Each row is a point on a landscape with many peaks, with its height.
A climber steps from a point to the highest of its 4 nearest points, and stops where none of them is higher. Distance is the straight distance between rows; heights are no part of it.
Fuza h=237: [167  76 175 124  67 114 152 169  86 119 135 140 130 144]
dor h=454: [116 127 156 123 118 117 134 132 160 107 109 129 101 111]
Zam h=487: [127 139 136 132 131 126 108 140 174  99 110 141 105 117]
funal h=411: [144 146 123 150 108 125 106 147 154 120 134 155 118 126]
denu h=434: [119 131 195 123 160 112 156 114 130 139  93  60 166 151]
mele h=511: [124 151 127 131 142 135  99 138 178  89 115 140 116 116]
kal h=11: [165 108 146 146  78 108 138 159 122 121 142 153 110 126]
zoma h=351: [ 87 150  33  98 176 167  96  91 144 121 130 139 122 113]
Lek h=731: [ 95 107 179 121 152 119 162 116 144 121  97  84 124 119]
faf h=607: [136 129  13 100 127 135 108  84  95 134 147 167  98  99]
mit h=303: [142  91 187 132  88 107 175 134  82 154 129 113 131 140]
nos h=447: [ 99 143  89 131 180 168 108 178 181  62 134 106 121 103]
dazu h=459: [104 124 155 118 138 126 140 131 160  96 106 112 106 101]
Gosot h=48: [175 109 132 144  89 126 111 174 103 119 154 175 140 153]
vukor h=389: [ 87 118 158 118 153 137 155 135 159  88 101  96 114  96]
Bik h=189: [139 118 157 142  92 105 135 145 137 122 130 146 104 123]
Luv h=412: [115 159  95 130 158 149  86 137 175 104 128 140 126 121]
nif h=524: [116 134 142 127 141 132 112 139 172  87 107 127 105 106]
voboz h=266: [151  80 199 129  88 112 179 136  66 161 134 106 141 153]
mab h=584: [123 129  26 110 125 137 108  87  91 146 151 172 109 109]
gabiz h=476: [105 148  41 113 158 154  97  88 129 143 138 158 126 112]
Dabak h=161: [166 122 124 153  89 122 113 159 119 123 152 168 132 142]
Puv h=493: [104 151  99 129 168 158  99 153 182  79 123 127 120 110]
folu h=385: [148 108 202 137 107 101 174 131  76 179 127  91 146 159]
puzi h=94: [172  93 151 138  79 117 133 175  99 112 142 154 125 137]
gumot h=397: [ 94 157  59 133 198 184 107 166 170  76 146 109 137 107]
rira h=426: [126 152  72 140 142 141  94 113 136 142 149 170 137 137]
Lasup h=513: [103 118 166 123 131 121 148 121 156 114 107 117 110 111]
Rimot h=581: [140 143 208 132 142  95 151 121 130 152 100  52 174 158]
Dar h=819: [107 150  20  95 153 153  99  78 126 131 131 151 107  99]
dube h=168: [147 102 167 135  83 103 152 151 111 132 136 135 106 125]
Golil h=577: [126 137   8  92 126 136 104  82 115 124 146 155  86  94]
zom h=238: [152  87 175 134  75 103 163 149  94 133 135 131 114 128]
neno h=339: [137 113 168 133  91  97 155 133 127 130 125 134 106 116]
Zifig h=329: [ 87 156  30 109 200 191  92 129 154  97 139 119 143 115]
zaz h=396: [166  59 190 110  63 117 164 162  62 134 126 128 136 149]
vugo h=471: [126 154 113 139 130 132  98 142 170 112 128 149 118 126]
bibad h=617: [105 138 121 126 152 147 113 151 177  73 111 121 111 102]
vod h=605: [153 145 207 136 125  88 154 120 118 163 109  56 164 166]
suk h=382: [161 109 207 139 101 101 167 133  62 173 129  82 165 171]
Zufad h=392: [150 131  93 157 112 135 102 139 112 143 162 180 143 145]
peri h=746: [100 161  55 116 174 163  87 105 146 121 131 147 138 125]
Lak h=384: [128 103 182 131 100  99 169 122  99 154 120 118 116 129]
bima h=328: [154 143 115 158 108 124 105 143 141 128 146 168 127 141]
nud h=470: [124 107 187 133 112 104 166 114 112 158 117 112 129 134]
bugu h=355: [113 150  51 122 141 153 102  92 116 150 146 169 129 120]
tes h=583: [105 111 185 120 129 110 163 106 139 142 109 101 126 125]
Telo h=534: [171 156 212 141 117  78 138 129 113 169 106  41 173 163]
gimaf h=736: [116 142  22  97 134 141  97  75 104 138 140 160 110  98]
lifin h=494: [107 156  51 123 157 157  92  97 140 131 136 162 135 122]
fopug h=716: [ 99 156  71 123 191 180  89 143 172  90 135 126 135 121]
sebam h=380: [114 154  60 125 150 147  97 101 130 153 143 164 132 131]
Rato h=460: [117 159  79 133 153 154  85 120 160 122 133 154 133 130]
lodu h=652: [150 134 207 143 119  92 157 112 114 170 113  67 156 160]
tema h=539: [136 146  76 145 125 140 105 122 115 152 163 182 139 137]
bovi h=414: [142 159  95 146 134 133  97 130 139 136 146 169 134 138]
Muzem h=765: [133 129  56 133 124 148 111 108  91 153 163 182 139 129]
Gedun h=719: [131 126 201 138 132  98 162 109 116 168 107  77 149 159]
Dori h=794: [159  74 190 124  76 107 162 145  68 141 131 121 127 146]
fuz h=490: [119 119 171 128 110 106 153 126 142 126 113 121 102 113]
nirib h=361: [ 91 150  49 119 190 177  96 118 159 105 134 135 145 119]
paser h=800: [ 99 132 117 118 162 149 120 163 172  64 117 109 110  94]
gibir h=564: [162 130 208 141 112  90 158 126  90 176 120  70 165 166]
Kov h=579: [105 117 177 123 125 110 156 113 142 127 104 110 114 116]
zed h=568: [102 124 187 120 155 116 160 101 135 142 101  81 139 134]
dez h=224: [164  66 202 114  79 120 172 149  54 159 125 116 155 164]

Write out the way that a climber takes from each point below.
mab -> gimaf Dar
dazu -> nif bibad paser
kal -> Bik fuz Kov Lek
neno -> fuz Kov Lek

For each start below, name the point where the climber stops.
Gosot -> Muzem
Luv -> paser
dube -> Lek
Zam -> paser
Zufad -> Muzem
rira -> Muzem
gibir -> Gedun
sebam -> peri
